Points on a hilly landscape, in no order, each with its height.
A ball rolls from a point to whichever of its 2 nearest points has the largest drop for the distance, and stops where none of them is lower. Distance is the straight distance between rows; heights are no part of it.
Gog: [150 118 108 157  58 105  65 149 144 179 114 114 117 120  92  59 106  82
 134  96 158 134 153  94 120  95 174  75]  h=587
Bagu: [123 173 146 185 108 131 124 129 128 129 150 134  70 174  93  95 180 145
 140 142 133 107 131 132 157 124 100 104]  h=538
zin: [118 132 121 166 178 158 126 140  80  92 156 126 101  94 134 122 148 140
  92 141  98  84  80 166 129  82 114 134]  h=465
liv: [153 131 112 117 106 120  57 128 152 173  88 115 111 101 104  72 121  82
 125  84 159 118 160  90 116  98 174  74]  h=541
Lisi: [157 100  95 100 146 134 114 151  91 119 156 119 110 124 138 178 152 171
 151 154 190 130 207 188  85 154  93 200]  h=612
Lupop: [149  71 122 165 178 118 136 112 100 100 119 150  99 129 125 168 109 141
 115 141 141 103 102 135 141 155 114 146]  h=733
lovom: [ 97 192 159 161 108 108  87  97 109 105 137 124 147 196 104 131 141 104
 115 124  81 159 175  97 150 143 118 108]  h=424
Fasit: [109 123 140 152 153 159 145 131  73 124 176 114 113  78 131 119 117 133
 105 149 105 100  76 159 143  54 135  97]  h=423
Rof: [150  65 105  93 185 101 119 161 118  85 102 137 131  83 168 127  98 117
  62 171 140  99 103 145 121 128 140 142]  h=232
kodi: [130 108 135  83  78  89 133 139 172 203 102 109 159 110 137 120  94 119
 170  63 171 131 102 152 122 101 160 104]  h=522
zefil: [100 145 153 202 105 142 127 147 147 153 174 166  81 149 135 105 155 151
 102 145 133 154 133  73 214 144 107 132]  h=609
pom: [125 138 130  81 165  97 144 143 182 106 117 153 156 117 187 106 186  80
 120 140  86 126 112 135 133 153 108 154]  h=289
rab: [123 112 134 156 212 137 152 108 120  76 134 141 150 107 130 167 160 136
 129 114  89 118 123 133 137 138 113 152]  h=457
bodev: [111 128 162 171  87  98 129  97 128 143 124 152  92 141 110 132 119 120
 119 138 143 128 118 118 204 143 116 102]  h=524
dafe: [143 102 130 151 135 128 147 115 113 152 146 116 127  75 110 143 102 131
 121 125 159 107  73 144 177  65 142 106]  h=778
kan: [109 179 127 187 111 110 137 149 126 134 172 162 139 196 113 125 109 123
  92 121 111 172 140  62 190 163  89 126]  h=663
sures: [142  89 115 152 142 147  93 136  88  81 170 136  88 128 141 181  97 143
 119 139 145 138 171 159  88 138 100 190]  h=562
fasak: [119 158 151 143 123 102  96  90 120  93 129 107  97 173  99 119 156 123
 105 146  81 117 161 155 105 152  98 143]  h=347
dad: [109 106 140 127  32 123 153 118 160 187 111 118 160 137 139 137  92 161
 197  81 135 128 134 154 109 129 184 122]  h=449
kedid: [151  74 119  73 174  91 127 147 160  95 108 147 136  92 174 129 126 108
  88 164 123 123  98 145 113 162 113 157]  h=269
Lekit: [109 141 159  81  79 109 146 125 161 178  99 109 151 127 132 134 121 124
 167  80 140 113 110 157 156 115 161  89]  h=555
godu: [ 76 203 181  90  59 181 157  93  84 113 111 109 154 144 140 112 121 136
 143 135 118 153 134 127 154 109 156 113]  h=576
Tiri: [136 126 141  86 123  96  79 133 162  95 129  97  85 158 127 204 110 123
 151 152 151 136 205 134 122 163 113 135]  h=705
Voboz: [121 127 133 190 139 124 142 113 111 119 140 169  91 161 101 161 126 127
 129 126 132 137 121  91 179 145  97 142]  h=695
lub: [130 123 146 145  82 102  89 106 115  91 132 134  48 163 126 147  88 127
 103 171 131 136 156 153 128 169 108 118]  h=584
sinid: [138  81 136 197 124 134 134 127 149 179 181 151 107 104 104 137 130 146
 150 125 176 125  93 113 204  91 124 123]  h=704
dur: [121 148 131 126 166 141 113  83 133  84 161 139 143 132 127 154 102 110
 108 131  88 175 181 111  97 163 108 174]  h=451
kuv: [121 134 134 149 190 177 165 122 119 100 155 123 169  96 144 174 167 144
 164 101  89 125 114 144 132 117 132 123]  h=414
lemez: [161 109 103 160 173 160 141 162 117 138 154  99 131  71 136 129 131 135
 127 110 108  82  82 165 114  79 144  91]  h=411
bize: [143  93 115  89 199 108 144 155 158 118 102 149 165  69 165 131 166 102
 119 124 113 107  80 129 144 123 139 132]  h=284
rega: [159  99  87 111 167 178 132 169 145 148 122 125 174  68 160 102 150 100
 136  96 101 121  99 132  92 109 167 105]  h=455
nite: [106 100 180  68 160 119 182  90 138 130 114 150 181 107 184 159 132 129
 169 136 113 138  88 115 160 133 140 143]  h=79
nefi: [ 96 150 160  70 135 191 179 115 133 127 116 130 188 106 170 144 141 142
 187 121 108 132 112 141 132 113 151 138]  h=349
temig: [115 159 118 148 144  65  98 104 115 126 147 121 166 212  49 156 139 130
 151 126 105 147 185  41 104 166 121 113]  h=721
zoziz: [136 123 124 131 127  87 107 111 124 106 131 108  84 175  91 160 132 151
 144 176 134 132 201 130  86 178  96 143]  h=378
seza: [103 131 155 116 156 152 145 101  81 109 152 127 130  87 128 131 120 129
  91 146 111 120  75 144 144  89 125 113]  h=387
fipi: [145 104 125  70 126  97  99 128 147 100  86 129  95 119 162 123  94 112
  72 177 136 129 125 157 107 157 119 119]  h=439
potak: [149 104  92 106 132 175 150 151 162 170 103 117 178 102 168  97 133 121
 143  75  99 128  94 158  73 131 162 115]  h=401
guna: [164 111  75 107 167 140 110 159 164 150  96 126 125  77 128 108 161  98
 138  81 148 104 114 109 110 125 150 112]  h=62
lis: [185 104  71 179 105 125 128 143 158 194 127 125 115 129  88  59 121 115
 142  91 159 105 101 106  78 114 141 102]  h=327
tov: [158 103  98 149  77 128 131 128 152 197 122 114 158 116 129  95  89 119
 142  78 151 131  98 155  95 106 157 103]  h=482
Lubiz: [101 183 147 114  90 133 132 107  91 103 158 150 143 155 132 130  63 105
  88 132  89 212 159  84 140 157 124 118]  h=613
tiza: [136 126 107 137 117 138  95 153 112 101 168 138  71 147 116 206  77 119
 112 126 156 164 196 104 127 151  98 165]  h=665
Vik: [134 124 127  98 116 151 158 128 114 158 138  93 160  57 136 110 103 117
 107 130 154 133  69 147 133  49 156  99]  h=803
lem: [ 93 133 138 116  34 144 152 135 153 176 104 142 163 137 128 167  77 174
 206  74 123 142 165 110 128 135 199 142]  h=422
tib: [144 106 141 105  87  89  79 133 137  92 116 101  60 162 127 160  93 131
 107 174 152 125 163 170 114 170 112 109]  h=611
buze: [ 99 153 145 189 128 198 161 143  83 134 188 159 137 122 146 139 120 145
 122 112 103 173 112  92 179  72 127 119]  h=25
tonu: [133 108 124 179 153 156 106 123  83  76 173 156  88 137 137 175  87 129
  95 144 105 159 157 107 104 138  95 175]  h=531
seso: [148 131 107 128  90 126 128 141 156 179 111 107 121 109 107 105 121 113
 141  81 155 122  91 141 134 110 144  93]  h=450
nuko: [140 108 116  93 191 141 118 154 125 117 114 121 154  47 133 105 113  98
  80 132 132 105  95 112 141  71 165 118]  h=96
fabo: [101 178 131 178 164 152 133  95 110  91 144 145 121 150 107 139 155 124
 124 117 106 134 138 127 136 133  87 153]  h=534
Tapu: [127  87 130  88 182 116 125 134 101  98 120 126 131  63 146 122 106 119
  57 161 121  98  71 139 138  94 141 119]  h=185
Lopu: [113  80 131 200  51 114 160 124 151 218 152 143 132 165 111 114 122 165
 202  78 139 111 132 125 110 155 143 111]  h=532
Ped: [106 128 168 108 148 168 169  95  95 123 129 124 156  87 147 154 124 142
 132 125 122 134  89 132 152  97 139 117]  h=345
bifuz: [129 145 145  80 115  91 128 128 161 156  72 108 125 122 127 127 139 114
 119 101 131 108  98 141 148 134 143  95]  h=592
Kapa: [133  82 130 169 174 122 138 121  94 110 132 143 103 106 119 155 107 146
  94 150 139  88  79 153 147 103 121 134]  h=749
Terib: [156  98 103 115 184 165  93 143 136 128 106 127 150  32 136 104 109  87
 109 116 144 115 138  97 124  61 182 117]  h=220
mar: [144 121 107  99 125  77  88 149 121 111 121  80 113 153 118 118 174 147
 104 192 108 119 201 156  48 162 107 171]  h=198
zival: [109 132 155  93 167  49 138 128 161 130  92 117 141 166  96 137 191 135
 175 125 118  77 135 107 102 178 112 114]  h=699
ridop: [109 140 151  84  99 180 174 115 162 152 106 133 178 123 157 157 120 151
 192  97 121 128 118 153 121 112 158 128]  h=383
neta: [ 92 186 184 146  94 115 109 101 104 107 127 119 128 177 107 128 140 117
 129 128  85 131 151 128 161 126 127  91]  h=454
veze: [130 120 129 144  52 131 150 127 151 194 133 109 149 148 127 116 107 144
 168  73 132 121 112 165 106 124 161 100]  h=470
gup: [155 129 108 121  99  97 109 166 151 187  94 104 102 122  88 101 145 109
 149  87 163  93 122 109 123 118 143  73]  h=389
Muf: [150 122 114 113 134 123 132 128 133 156 114 113 146  70 110 117  86 107
  95 116 175 120  80 139 154  55 147 109]  h=791
risu: [120 163 151 124  85 124 110 111 117 106 159 143  97 152 125 154  59 106
  94 141 100 200 174  97 134 162 113 116]  h=628
kudi: [ 97 182 162  84  62 171 153 107 101 146 124 104 145 114 137 100 125 128
 131 139 134 144 102 157 150 101 147  97]  h=550
gofak: [115 153 143 162 114 192 154 114 113 145 150 142 134 124 126 146 130 145
 162  94 115 132 113 141 162 109 129 107]  h=477
Nunaz: [155 103 118 103 104  69  70 166 107 109  91  91  71 179 122 128 125 131
 108 180 153 119 163 159  93 165 116 112]  h=635
dedi: [137 103  81  85 169  87  98 158 156 102  58 142 114 116 149  98 167  99
  99 140 149 110 139  99 124 156 133 143]  h=339
zapof: [ 92 198 130 172  88 116 153 168 119 156 162 162 175 170 137 115  93 143
 109 116 110 167 124  88 223 148 109 121]  h=648
Gat: [106 112 144 154 156 147 123 115  63  74 181 151 115 117 141 168  80 126
  78 136  74 159 139 101  99 126 106 153]  h=503
Tegek: [110 148 122 145 168 151 174 126  95 115 129 159 184 140 129 179 100 128
 127  80 101 161 121  72 162 132 132 135]  h=288
topev: [184  98  72 142 137 149 120 152 151 179 104 123 127  96 114  86 127 107
 140  69 145 112 114 110  85 126 153 105]  h=233
pefe: [112 113 144 118  37 189 171 111 111 150 132 112 165 112 143 143  98 175
 174 134 134 155 117 131 102  98 195 163]  h=438
Rov: [148 143  72 152 117 112 122 182 128 161 110 135  66 140  82  80 164 143
 135 159 179  79 116 114 121 104 117 106]  h=510
Doz: [143 140 126 122 196 131 165 137 165 108 133 134 168 110 131 137 191 128
 172  92 117  93 110 149 132 148 113 144]  h=403
Gerir: [150  98 110  93 117  52  76 178 109 113  63  94 100 173  99 115 144 119
  97 191 134 116 148 118  84 157 126 106]  h=653
vad: [117  86 133 178 175 116 145 116  98 123 152 120 114  91 123 156 104 144
 103 143 148  75  84 138 171  61 147 109]  h=764
gugil: [150 107  88 102 138 110  85 155 106  81 116 117  91 131 152 117 116 131
  86 159 158 127 148 181  84 158 100 170]  h=595
Gitu: [118 115 138 183 114 105 114 134 133 126 146 166  58 170 118  90 151 160
  98 193 183 104 116 130 181 134 102 137]  h=698
makal: [102 176 134 156 137 124  90  74 118  91 143 121 117 190 102 124 143 121
 105 128  83 149 181 117 113 159  98 143]  h=388
dekib: [ 83 209 143 135  93 149 146 119  91 118 139 148 168 170 136 113  88 111
 100 119 100 190 152  83 172 128 129 125]  h=593
Zode: [120 115 148 136 163 132 160  90 105 102 127 160 152 122 137 186  95 125
 114 107 103 163 123  92 152 147 128 128]  h=236
kozuf: [188 109  49 164 160 167 107 162 132 159 107 134 113  98  96  78 135 118
 133 106 154  93 122  92  94 112 138 119]  h=343
lumoz: [124 132 135  69 135 106  74 141 159 109 146  90 109 136 140 195 140 130
 153 163 160 127 229 152 128 151 112 189]  h=728
nar: [131  99 135  56  95 113 152 135 166 191 101 112 176  95 166 127  94 126
 184  84 170 146  93 148 114  89 176 134]  h=498
riki: [ 98 184 101 127 167 144 154 123 133 108 117 153 206 162 132 161 119 125
 151  64 114 155 141  73 149 145 130 137]  h=335
pavil: [129 140 133 161  91 132  99 144 114  98 179 149  66 154 123 162  70 116
  95 144 129 179 185 103 139 158  93 144]  h=647
Ginis: [161  86  95 208 103 124 122 115 131 177 127 137 167 123 125  51  80  88
 114  86 153 152 105  96  91  73 152 122]  h=398
kif: [172 111  63 157 180 162 124 167 118 133 123 123 121  82 115 106 141 126
 119 110 131  89 100 129 115  89 144 116]  h=434
Mesif: [151  95 103 157 115 116 103 157  75 111 136 153  68 183 148  77 101 165
  70 182 179 103 120 163 118 126  98 157]  h=640
divad: [119 140 161 131 144  62 136  96 139 125  99 126 119 175  82 152 161 138
 164 106 125  98 141  92 133 174 112 104]  h=722
Lil: [152  89 109 140 130 123  93 148  79  89 134 145  76 146 151 119  85 145
  73 172 163 111 116 186 101 139 102 158]  h=617
Koz: [134 127 100  95 114  88 102 163 102 143 129  74 119 153 105 138 166 177
 134 202 120 130 227 168  35 158 115 174]  h=252
tik: [139  85 112 147 206 102 150 141 120  68 132 137 136 103 124 158 177 147
 117 141 110  94 119 150 119 153 106 173]  h=493
bas: [ 97 164 170 199 107 126 107 132 137 135 161 148  62 175 111  90 181 156
 122 173 137 126 139  99 191 134 102 110]  h=575
Pudu: [101 126 170 200 140 170 140 125  82 123 191 165  97 112 143 136 128 149
  97 135 112 146 101 102 189  69 127 118]  h=127
vip: [113 151 157  79 158  95 134 114 182 113  99 134 169 144 163 118 178 104
 147 124  93 118 121 146 140 162 104 142]  h=242
zofu: [ 85 165 151 117 128 223 179 112  56 105 167 115 168 109 147 147 130 149
 137 129 104 159 113 109 137  88 156 128]  h=197
Govu: [ 88 160 141  93 121 163 143 132 157 133 105 140 186 172 158 157 127 154
 223  66 108 125 172 109 140 132 157 137]  h=354
ket: [136 100 114  58 120 134 123 149 179 196  95 122 176  77 175 102 116  97
 163  76 147 139 100 120 117  83 178 130]  h=464
vapev: [144 128  88  87 169 123 109 158 162 124  71 137 116  92 129  95 174 101
 116 111 147 103 116 109 140 134 136 125]  h=240
Fude: [146 110 128 189 112 132 132 138 161 169 171 145  86 123  95 105 149 159
 141 139 178  94  90 128 184 101 118 109]  h=688
Somaz: [127  98 145  95  81 193 188 114 100 143 142  78 181  96 157 153 108 177
 178 144 132 141 106 121  98  82 196 145]  h=466
Morub: [119 106 168  50 142 119 180  94 135 152 107 118 177  83 170 135 133 125
 146 142 144 134  72 124 163  95 158 130]  h=155
fabag: [159  82  77 119 196  86 145 160 131  74 113 153 148 101 138 126 196 136
 104 153 132 100 123 142 108 161 115 177]  h=521
Rofif: [121 155 140  87 123 150 135 155 174 154 103 112 176 151 154 126 162 130
 191  76  90 106 133 158 106 142 136 109]  h=251
sodob: [ 94 171 148 191  90 149 140 153 129 171 161 159 129 142 141 118 127 135
 113 114 124 171 132  71 223 123 123 120]  h=631
lekep: [166 132 103 173  79 121 102 164 170 192 152 108  89 123 103  53 125 114
 121 137 161 116 108 120 149  94 132  90]  h=650
linis: [119 127 144 157 118 129 120 105 100 110 148 161  88 128 121 111 106 134
  71 163 137 112  78 161 166  96 107 127]  h=276
Tepil: [136 119 117  94 136  59 103 140 137 115  67 111 100 163 113 115 165 120
 106 154 131 101 126 125 106 170 117 117]  h=649
bila: [128  95 127 170  88  99  98 134 102 118 149 155  44 194 137  96 119 165
  90 196 186 126 133 149 146 153  97 145]  h=670
zifit: [138 146  92 155 132  82 103 114 132 124 149 117 124 193  67 168 110 122
 136 148 115 151 218  56  95 177 115 133]  h=707
loze: [113  86 168  88 119 126 140  87  77  97 144 126 110  91 130 126  73 132
  68 183 134 132  71 137 136 117 128 119]  h=358
Biken: [118 124 150  56  90 193 179 113 115 146 128  78 178  93 168 118 129 145
 155 138 137 136  96 139 118  84 171 140]  h=496
gemud: [106 154 111 129 193 125 138  95 146  99 139 155 204 154 138 156 140 118
 145  82 107 159 156  80 132 172 111 161]  h=374
rovu: [125 136 117 167 138 102 125 103 129 103 137 139 106 174  96 165 113 128
 123 125 116 148 182  82 121 186  98 140]  h=690
zolo: [116 136 165 178  79 104 114 132 142 182 147 127  82 147 102 109 153 130
 151 136 150 113 118 119 206 123 115  86]  h=553
Bolef: [115 172 148 185 111 176 132 121 126 142 149 141 104 155 110 121 152 140
 152 108 120 133 129 134 167 125 102 105]  h=504
nomo: [132 122 140 116 137  93 125  97 147  95 104 123  88 151 114 150 120 124
 114 144 128 111 139 142 113 181  95 127]  h=651
supib: [129 119 149 127 152 112 126  85 139  93 117 145 105 153 128 174 101 113
 129 121 116 147 151 112 123 186 104 139]  h=672
muk: [ 88 168 140 152 136 193 178 132  48 108 159 141 168 120 139 148 107 144
 121 123  88 173 115  81 162  86 143 131]  h=116
Fube: [133 142 129 104 141  81 126 116 152 116  74 116 118 138 123 124 155 117
 112 127 126 107 110 144 140 155 109 108]  h=623
ven: [129 157 132 134 144 126  86  77 140  95 157 122 130 159 110 137 131 118
 115 139  81 150 208 125  86 179 104 167]  h=421
molu: [113 161 143 129 182 169 155 116 139 100 133 139 175 132 132 157 171 134
 177  82 108 117 128 129 141 137 113 144]  h=452
Midem: [134 108 138  61 167 119 153 136 154 150 103 129 178  72 170 122 137 109
 122 120 129 123  71 131 146  95 147 128]  h=221
sed: [146 126 129 158 164 186 153 132 102 127 154 104 145  93 143 144 142 143
 146 104  91 107  94 167 116  89 140 101]  h=363
Vez: [152 128  77 109 138 112 117 176 150 163  83 122  96 106  89  98 158 109
 155  97 169  78 126  93 105 125 147 100]  h=279
dutif: [147 127 113 136  99 181 159 129 150 168 115 118 174 124 152 108 121 141
 152  87  95 116  97 173  77 127 143 107]  h=357
Rakos: [154 102 105 106 141 178  77 120 156 147 107 132 163  47 139  83 100  81
 129 102 153 137 144 105 108  72 181 111]  h=321
katav: [131 113 122 177 167 111 153  93 112 104 118 155  96 153  96 167 140 137
 130 127 142 117 126 121 137 169  95 147]  h=713
rase: [155 115 117  92 191 128 156 166 176 125 117 131 158  86 153 131 191 112
 150  90 118  92  94 138 134 132 120 132]  h=346
vamiz: [104 185 180 108  96 113 114 114 115 123 101  98 124 159 118 120 151 112
 116 119  94 120 118 157 147 122 129  84]  h=488
Fitiz: [123 127 142 169  72 188 153 110 117 175 167 132 132 104 137 117 107 148
 150 121 136 148  96 156 154  81 145 112]  h=453
mer: [121 162  85 145 136 102 139 169 112 135  92 127  74 153  82  97 184 154
 143 178 155  84 121 124 110 113 101 124]  h=446
Pirur: [126 106 136 112 127 118 111 118  87  95 126 146  89 111 132 113  77 122
  51 176 135 117  80 160 128 120 111 135]  h=326
guta: [138  98 146  63 137 126 116 119 131  84 130 125  98 105 167 131  90 113
  89 169 120 140 118 172  98 154 107 138]  h=412
bev: [154  73  82  86 174  89 105 163 159  87  87 172 131 105 175 100 166  89
  84 159 131 119 124 121 124 154 134 162]  h=307
roras: [185  88  88 201 116 129 114 140 151 188 146 132 130 113 105  64  89 100
 120  97 169 130 100 104 101  85 145 116]  h=373
Gafo: [112 173  98 115 138  79 110 173 116 119  77 113  98 147  72  99 208 137
 141 161 126  97 144 116  82 131 105 114]  h=370
Kis: [150  90 118 181  76 160 149 118 127 174 173 116 153  98 147  97  81 131
 135 130 128 155  75 164 121  71 154 104]  h=431
rinis: [129 124 114 131 118  79 105 143 100 127 127  99  96 182  80 153 145 170
 147 219 126 122 217 139  50 154  99 145]  h=320
kogul: [145 110 110 108 160  80 136 120 161  93 124 119 125 152 114 151 160 139
 146 160 130 114 170 139  86 198  99 176]  h=656
fizot: [111 136 144 122  67 185 172 111 125 166 122 129 169 104 138 159 104 149
 181  98 134 149 122 133 141 101 180 130]  h=413
gamo: [115 156 135 156 171 163 134 115  99  90 144 127 113 122 119 130 164 136
 110 125  94 110  99 163 138 111  89 144]  h=502
Sek: [111 116 160 178 133 150 127 109 103 122 170 167  85 115 129 123 117 144
  85 150 134 133  86 130 201  89 121 132]  h=212
vefig: [108 128 163  92 167 135 171  88 139 113 113 155 176 124 161 166 120 127
 161 105 105 150 120 100 153 148 137 138]  h=157
lok: [119 128 154 132  96  87 132  84 138 125  99 140  97 133 114 131 108 117
 100 140 148 118  95 150 169 141 124  99]  h=499
Res: [127 142  95 107 145  73  93 147 125  96  89  97 112 154 113  94 203 118
  94 169  90 116 178 140  70 158 106 156]  h=254
fab: [162 124 106 184  92 144 130 150 156 180 174 125  91 127 109  80 136 128
 137 128 152 111  84 144 148 100 123 105]  h=669
tete: [106 165 135 195 122 118 134 122 120 128 148 172  98 190  97 129 140 125
 123 130 120 144 146  67 184 149  95 128]  h=678
Kesiz: [141 116  97 113 159 110 119 133 116  87 101 130  99 124 133 114 148 135
  79 151 127 103 114 167  95 157  87 160]  h=570
dek: [108 159 152  61 141 111 135 157 184 151  93 123 172 142 184 104 181  91
 175  99  90 110 129 135 137 136 129 116]  h=159
Guviv: [119 133 160 139 148  55 116 102 121 115 122 128 135 196  60 166 152 143
 171 132 121 129 172  59 107 177 113 107]  h=734
tofig: [ 89 202 120 175 156 168 124 103  96  90 150 153 159 172 115 120 135 116
 106 103  90 175 148 110 138 122 102 148]  h=558
Mevov: [119 168 110 118 151  66 108 155 125 111  87  91 128 157  74 112 223 134
 137 175  95 108 165 125  68 143  91 142]  h=309
Sadu: [161  97  70 109 162  87 131 155 136  79 102 138 128 117 139 108 176 139
  98 164 139 117 153 148  87 176  92 185]  h=543
kasap: [137  93 116 114 149 143  86 152  94  92 166 124 106 109 145 199 130 146
 128 138 177 128 205 166 104 140  97 205]  h=588
tir: [136 118 136  84 149 107 106 107 170  85 139 126 121 130 160 139 130 110
 123 159 101 138 165 166  96 182 103 169]  h=755
surot: [127 160 129 111 138  77 100 114 144  93 102  93 112 165 112 118 169 127
 101 159  89 113 157 157  90 169  90 149]  h=304
mek: [137 133 140 146 104 133 150 122 151 174 123 120 115 124 104 134 132 133
 172  89 159 102 103 141 154 122 131 103]  h=483
Kel: [ 93 139 136  95  88 165 160 140 157 149 100 154 178 143 151 175  84 164
 217  66 127 140 158 111 131 118 192 155]  h=394
dupo: [150 111 110  83 122 137  94 133 176 175  89 131 153  75 133  91 109  82
 136  72 160 136 119 103 110  92 175  99]  h=405
zut: [119 119 150 174  84  95 111 105 121 117 140 147  65 158 119 128 107 126
 100 167 136 135 136 126 170 170 106 121]  h=554
nilo: [146 119 135  71 127 102  85 136 175  99 148  99 106 130 146 150 147 119
 131 178 123 137 197 166  95 169 103 183]  h=745
Gavu: [136 110 131  91 112  73 116 110 137 117  75 127  92 134 126 117  89 111
  78 160 150 118 103 153 143 145 124 103]  h=469
Baf: [ 97 167 163  91 130 148 137 119 160 129 109 120 176 168 149 141 152 139
 199  72 105 114 149 137 130 144 141 108]  h=308
Tem: [122 148 166  63  84 181 170  95  82 138 133  83 150  89 151 101 125 131
 118 147 152 141  85 130 138  82 161 127]  h=523
kidi: [139 146 115  84 112 130  99 144 154 171  79 112 124  93 130  90 132  79
 111  91 139 125 129 114 133  92 170  90]  h=472
Levam: [137 124 127 143 120 207 165 126 113 148 143 110 167  96 157 120 113 144
 144 112  96 130  98 172  90 100 155 109]  h=313
pipu: [102 100 154 179  40 125 145 148 139 203 146 135 144 186  99 131 113 168
 217  60 125 121 165 115 128 161 170 105]  h=549
Zalod: [130 137 123 105 130 121  76 148 134  90 148 117  90 140 112 219  98 119
 136 130 166 156 221 108 123 156 104 167]  h=683
Mabi: [157 139 108 159  70 108  70 172 152 182 113 106  90 124  84  59 127  96
 114 127 159 102 131 105 147  82 153  72]  h=621
Kedu: [160  81 106 194  86 123 133 129 136 172 156 124 183 112 138  61  68 114
 110 117 150 166  81 142 104  68 144 122]  h=415
nid: [ 77 212 107 140 132 148 133 110  92 105 157 145 193 170 124 108  92 115
  92 114  91 189 137  90 138 127 120 144]  h=577
fafar: [142 137 118  92  92 160 130 129 125 173 113  98 168  68 148  82 103  99
 114 119 156 165  95 123 111  68 170 106]  h=815
zani: [142 116 125  98 178  55 148 123 174 106  95 134 134 148 116 147 187 132
 156 138 127  95 146 122 104 187 101 142]  h=677
nebug: [151 114 135 180  78 124 151 132 153 204 160 122 104 146  86 116 128 151
 197  84 160 105 119 131 126 136 138  89]  h=511
seden: [161  94  93 111 149 113 117 144 136  92 144 117 103 130 129 168 148 151
 151 165 164 121 184 160  76 184  99 190]  h=636
lopal: [109 145 150 147 107 220 170 115  85 136 166 108 155 101 145 132 116 155
 147 123  93 145  97 159 119  82 161 105]  h=270
Kapu: [124 134 145 112 149 160 110 108 104  72 180 136 132 116 141 158  77 111
  91 137  79 181 156  93  96 147 110 158]  h=475
sulog: [131  80 159  72 143 140 126 104  99  74 153 125 111  89 159 144  70 132
  83 191 125 141 103 143 103 141 123 140]  h=386
vud: [128 126 153  94 165 130 132  93 143  80 124 143 146 118 151 135 144 118
 110 144  85 137 122 154 118 156 106 156]  h=768
mibif: [ 62 207 168 108  87 175 148  84  82 107 126 132 159 164 139 119 120 122
 121 133 105 188 149  94 150 128 137 129]  h=601
zez: [112 141 148  81 154 172 162 111 130 121 125 115 166  91 163 128 149 130
 131 134 104 126  85 157 134 101 132 120]  h=296

Where does a ball stop that starts at each point below?
Vik => guna
lok => buze
zapof => guna
godu => zez
Zalod => zez

Call two points neighbours if one is among the 2 nearest of the other. Go from one point of each pair to the other, from neighbour to neighbour, staying as low as possible. Name the highest point that can't be avoided.
guna / zez => vud
buze / guna => kif
dek / mar => Rov
dek / buze => tov
guna / nuko => dedi
